A landscape with many valleys, sampled at points; each row gives a point and its height.
A ball rolls from a point to whichever of its 2 nearest points has the largest drop for the distance, and stops where none of them is lower. Distance is the straight distance between rows; heights are no part of it.
genov height 430: [159 132 180 152  94 128 125 178 185 120 157 127 130  75  88 128 134 117
 177  98 183  54 162 124 148 122]
lezil height 268: [126 135 150 154 112  50 120 164 111  82 151 151 107 131 112 123 166  84
 174 110 192 150 135  75 143  80]
mebov height 732: [121 128 115  92 104 103 113 153  99 128 106 141  81 159 150 133  96 100
  80 165  79 170 120 130  79 106]
Bal height 601: [128 164 120 167 151 147 193 139 144 182 111 152 152 113 130  59 140 126
 118 127 140 159 104 131 153 152]
lopi height 466: [163 152 108 102 152 182 154  96 127 116 146  99 154 133 148 144 170 176
 102 133  86 134 113 166 140 198]
satat height 378: [128 151 120  97 112 140 168 139 102 131 114 126 105 132 127  93 166 129
 146 130 160 161 114 118 138 142]
Bas height 160: [162 110  72 131 172 124 147 100 112 141 150  90 136 143 131 128 136 200
  79 145 100 127 151 122  69 112]
feke height 628: [139 116  90 123 164 190 157  94 138 155 155 108 155 130 126 113 112 189
 144  88 155  93 130 133 163 111]
bok height 671: [100  88 176 125 108  77  85 140 107 123  85 129 103 119 141  90  85  82
 148 175 118 178 156 114  82  85]
tuzos height 635: [105 124 175 111  83 135  94 158 135 138  96  98  83 108 131  94  95  69
 141 156 123 166 160 101 101  97]
Ruz height 373: [136 129  71  94 146 186 139 113 128 132 149 136 128 141 122 188 140 163
  72 114  98 103  89 144 151 177]
Zaga height 273: [130 167 162 191 132 125  80 140 204 127 134 105 161  88 114 136 122  89
 138 109  94 114 149 112 134 121]
gege height 472: [173 108 114 134 147 138 158 162 146 131 163 116 140 124 144  91  77 148
 106 122 139  81 137 170 118 109]
zafa height 481: [103 101 156 162 160  61 108 118  73 112 104 180 169 155 147 123 108 144
 169 153 123 134 139 157 142 111]
voris height 297: [135 167 108 160 113  93 180 166 153 121 139 169 108 130 129  92 131  86
 107  98 175 137  92  99 145 109]
soka height 434: [123 126 168  89  69 110  87 119  64  59 120  89  88 127 136 169 165  85
 159 138 142 161 128  91 111 137]
nagas height 582: [125 146 130 121 106 223 174 110 211 175 147 130 116  98 107 118 131 125
 115  82 172  98 105 128 193 171]
Fenev height 224: [135 138 142  94 114 157 121 127 135 135 106  94 110 114 135 123 147 116
 117 160  84 173 118 155 104 171]
puz height 753: [102 162  85 114 134 127 117  93  91 162  90 123 110 145 117 134 151 129
  99 137  87 217 102  74 111 119]
Foru height 195: [154 170 146 152 141 188 113  87 202 122 171  86 176 105 142 126 142 143
 135  95  89 116 152 130 157 138]
todiz height 528: [115 119 133 156 151  91 148 157 100 131 112 196 167 143 137 114 122 125
 155 132 133 116 105 160 155 134]
rapu height 646: [117 171  92 176 160 150 174 105 153 185 123 144 164 131 125 115 174 125
 103 119 116 167  94 117 143 165]
sumog height 156: [126 115 134 139 116  78 167 181 112 114 136 176 104 124 110  90 155 101
 159 118 203 128 122  97 144  91]
Ramo height 304: [150 164 148 119 115 130 152 153 132 123 117 102 120 119 141  83 147 111
 130 141 120 166 124 146 115 149]
relu height 703: [113 170  66 148 155 146 145  91 106 174 124 132 146 156 126 148 166 143
  72 124  86 186  98  89 122 145]
Ginul height 245: [130 129  94  75  91 126 193 145  80 103 132 185  88 156 121 157 164 125
 108 113 174 121  63 127 153 165]
vibak height 396: [153 154  91 174 153  80 131 137 134 143 142 103 141 144 134 115 140 115
  82 143  83 176 125 105  61 105]
Mina height 303: [127 127 135  87 122 138 106  90  91 101  95  93 118 123 127 152 154 156
 125 155  91 155 124 144 107 163]
nusup height 477: [ 98  86 112 124 138 124 109 147 114 141 134 153 122 144 122 133  80 147
 158 113 177  80 155 121 154  70]
sira height 512: [131 164 110 105  95 121 135 147 100  80 158 115  91 164 157 129 116 109
 119  96 164 127 131  93 142  89]
nokag height 311: [105 143 132 122 126 162 154 157 116 170 116 183 140 164 181 100  70  97
  78 141  97 149 102 162 170 145]
Tiv height 566: [134 147 145 169 151 123 187 159 106 140 108 177 170 122 148  53 123 124
 143 133 142 137 112 156 165 148]
geb height 189: [ 85 146 140 189 137 112  78 137 172 158 102 132 148 107 108 131 122  89
 148 119 105 138 138  94 136 105]
Tepi height 826: [154 109  83 126 168 207 124 101 183 132 200 101 156 141 149 162  91 160
  85  98  95  80 130 135 153 133]
zemo height 193: [133  99  69 107 139 135 162 150 133 148 146 156 117 134 101 149 123 150
 115 102 163  82  88 141 131 131]
mitek height 680: [114 110 146 154 126  60 116 182 124 138 106 166 120 123 119  93 114  90
 142 152 124 158 128 114 101  82]
res height 752: [142  91  90 153 163 180 148 137 187 161 178 130 152 123 113 136  67 126
 101  78 138  55 100 146 162 128]
pur height 426: [101 118 157 141 161  76  90  50  70  89  92 131 157 163 172 131  92 145
 128 156  99 139 159 147 125 130]
nodob height 777: [ 86 143 109  92 103 132  93 126 104 154  88 139  84 156 130 150 111  95
  96 145  87 191 116  89 111 107]
vafe height 667: [131 148 165 111  90 205 155 129 159 136 154 112 132 100 125 116 135 124
 165  83 180  77 147 117 186 136]
sofeb height 469: [111 121 177 137 152  93  85  54 119  84 111 104 141 154 174 109  65 130
 118 151 116 117 194 152 119 113]
bagub height 233: [114  92 150  96  82 112 116 168  93 101 141 145  86 130 103 176 177 104
 178 132 191  84 138 112 136 133]
vuzoz height 405: [126 159 106 109  87 107 164 174 122 118 140 172  79 161 140 118 124  71
  91 112 160 153  92 107 136 116]
kamen height 478: [154 104 151 138 138  63  78  98 123 104 125  81 130  96  89 159 165 167
 184 149 133 142 145 144  75 133]
Burus height 348: [135 121 166 118  82 124 115 172 168 120 139 113 104  89  81 156 172 103
 178 121 171  80 144 123 123 141]
ren height 228: [124 145 142 126 138 196 143 139 146 157 129 127 141 138 182  83  79 119
  87 144  93 141 140 165 166 151]
kado height 433: [141 152 115 133 163 145 130  77  95  88 135 116 171 143 147 151 156 178
 145 115 109 117 124 160 158 163]
goge height 658: [115 154 128 106  90 182 161 114 134 115 153 126 112 129 118 153 160 116
 161  73 202  88 114 105 193 147]
gupum height 359: [173 114  98 113 128 137 140 145 144 101 186 106 122 136 119 152  98 150
 127  80 166  60 124 149 130 105]
ranal height 542: [126  71 148 114 122  57  76 140 106 113 103 129 109 107  91 167 144 142
 164 171 120 136 134 151  70 131]
Guze height 308: [157 185 128 178 131 158 125 118 229 132 173 105 160  94 117 140 143 111
 116  78 113  99 129 113 152 138]
bunu height 371: [176 127 135 123 133 130 156 140 144 120 147 103 140 102 107 107 167 174
 167 120 159  97 141 162 115 140]
kav height 132: [115 124 148 118 139 158 123 122 118 149  99 123 140 136 171 110 107 118
  97 176  57 164 135 174 115 167]
kire height 86: [ 68 119 146 137 136 165  72 116 159 165  93 115 141 116 128 143 110 103
 137 142  77 136 149 128 141 129]
biru height 672: [115 115 114  76  92  84  92 133  55  80 101 163  83 164 128 183 113 128
  83 155  86 142 102 103 101 103]
vuv height 517: [119 142 139 115 108  94 121 137 105 109  94 161 136 124 116 172 179  85
 140 146  91 164  66 145 119 189]
lodo height 629: [116 119 124 158 133 105 129 195 158 166 118 161 115 118 121  84  79  98
 115 133 138 116 146 110 119  77]
pipu height 341: [128 107  80 116 111 116 208 143 134 149 127 205 102 141 110 132 146 121
 102 110 185 110  50 144 140 159]
fel height 301: [172  96  56 107 165 153 146 114 112 122 172 106 129 152 139 155  97 196
  53 124 106  92 125 140  97 119]
guv height 300: [166 142 160 137 136 162 136  91 170 136 156  85 171  89 112 101 158 187
 183 101 133 102 172 143 132 118]
rodig height 688: [148 120  97 180 171 171 178 108 168 167 166 136 178 110 104 111 109 149
 139  73 167  74  98 133 177 133]
rane height 508: [135 133 183 141 150 137 104  55 153 102 133  82 154 131 171  84  78 159
 136 134 122 104 209 140 130 102]
Zigiz height 562: [142 110 132 140 158 159 121  76 148 130 161  93 156 131 145 100  76 192
 149  99 153  81 187 135 142  69]
tipu height 450: [163 165 146 145 108 131 185 148 174 115 137 132 134  87 102 106 187 118
 152 109 168 108 103 151 143 180]
bido height 295: [148 126 110 139 151  93 120 107 126 140 119  79 123 126 123  96 143 158
 122 150 113 168 152 111  59  99]
nanog height 596: [ 99 128 181 135  92 149  93 165 166 151 110 106 103  94 114  99 102  94
 159 128 144 118 180  85 133  85]
Givu height 380: [116 129 121 127 127  97 106 107 115 129 114  92 107 129 110 106 146 152
 162 125 146 167 156  81  98  73]
tol height 702: [121 100 182 108 103  62  80  98  99  83 103  91  90 132 147 102  89  99
 139 165 147 161 174 110  74  89]
Tumis height 106: [138 108 117  68  88 116 133 164  72  79 138 148  86 147 119 181 151 134
 128 132 156  91 110 135 126 142]
bive height 553: [ 94 110 177 141 102 115  93 170 123 122 122 139 114 123 126 123 105  92
 171 132 166  97 172 109 154  92]
zuga height 337: [106  69 105 126 160 118  93 123 112 135 124 152 144 153 132 175  89 169
 114 147 102  76 145 164 117 116]
tivig height 427: [164 120 136 145 148  75 129 125 111 107 136 107 145 110  99 121 171 179
 185 142 154 128 143 154  98 130]
mor height 444: [115  90 122 136 153 116  88  71  97 159  80 102 154 108 119 160 140 132
 105 183  53 196 116 121  57 158]
vog height 589: [137 152 124 123 109 135 134 127  90  63 168 128 131 157 144 168 131 124
 161  79 186  84 125 120 180 121]
kipi height 217: [ 76  86 125 107 132 132  73 136 119 147  96 157 128 140 118 188 110 126
 126 153  81 100 132 149 125 131]
bekeb height 375: [118 117 132 121 157 111 104  58  69  94 101 117 148 147 138 141 133 189
 142 145 116 128 150 146 128 138]
redaf height 492: [128 146 100 102 121 200 159 114 189 155 142 131 118 116 110 159 163 135
 105 102 141 104  96 146 167 186]
kofis height 374: [135 131 132 120 141  97 113  57  57 102  76  98 144 126 145 124 145 150
 114 165  74 210 107 126  81 157]
duk height 564: [154 122 105 159 146 133 159 186 175 178 144 131 124 115 128  71  74 118
  80 128 132 109 139 125 100  86]
dete height 453: [105 131 131 140 133 130 113 138 152 153 101 160 155 116 116 175 157  92
 113 151  67 131  87 166 130 198]
Sur height 465: [ 96 116 105  82 113 136 147 127  88 150 106 129  81 133 103 108 165 146
 163 125 177 159 135  72 130  90]
vene height 356: [127 132 181 135  86  71 107 160  96  71 130 121 102 121 132 123 157  54
 170 132 157 174 131  85 121 107]
zez height 605: [138  84 133  92 111  54  86 130  67  87  94 148 104 127 102 186 137 150
 115 175  88 139 105 141  67 136]
funep height 388: [101 152 154 162 126 131 134 164 151 168  98 188 155 127 147 122 114  68
 100 151  74 149  93 155 151 171]
mes height 878: [130 131 100 120 154 210 114 100 187 152 180  92 136 149 167 139  91 145
  66 124  74 129 152 117 144 128]

For each start below, name the point where the ball stops.
lodo: zemo
nodob: Foru
dete: kav
goge: sumog
kamen: Foru
nanog: kire
Tepi: bekeb
relu: bekeb

Call two points neighbours if one is among the 2 nearest of the other. Go from one point of each pair to the other, from neighbour to neighbour, staying as low as possible. Name the highest point that can't be avoided.
kire and Foru: Guze
Bas and kav: Sur
kire and kav: tipu
zemo and Tumis: pipu
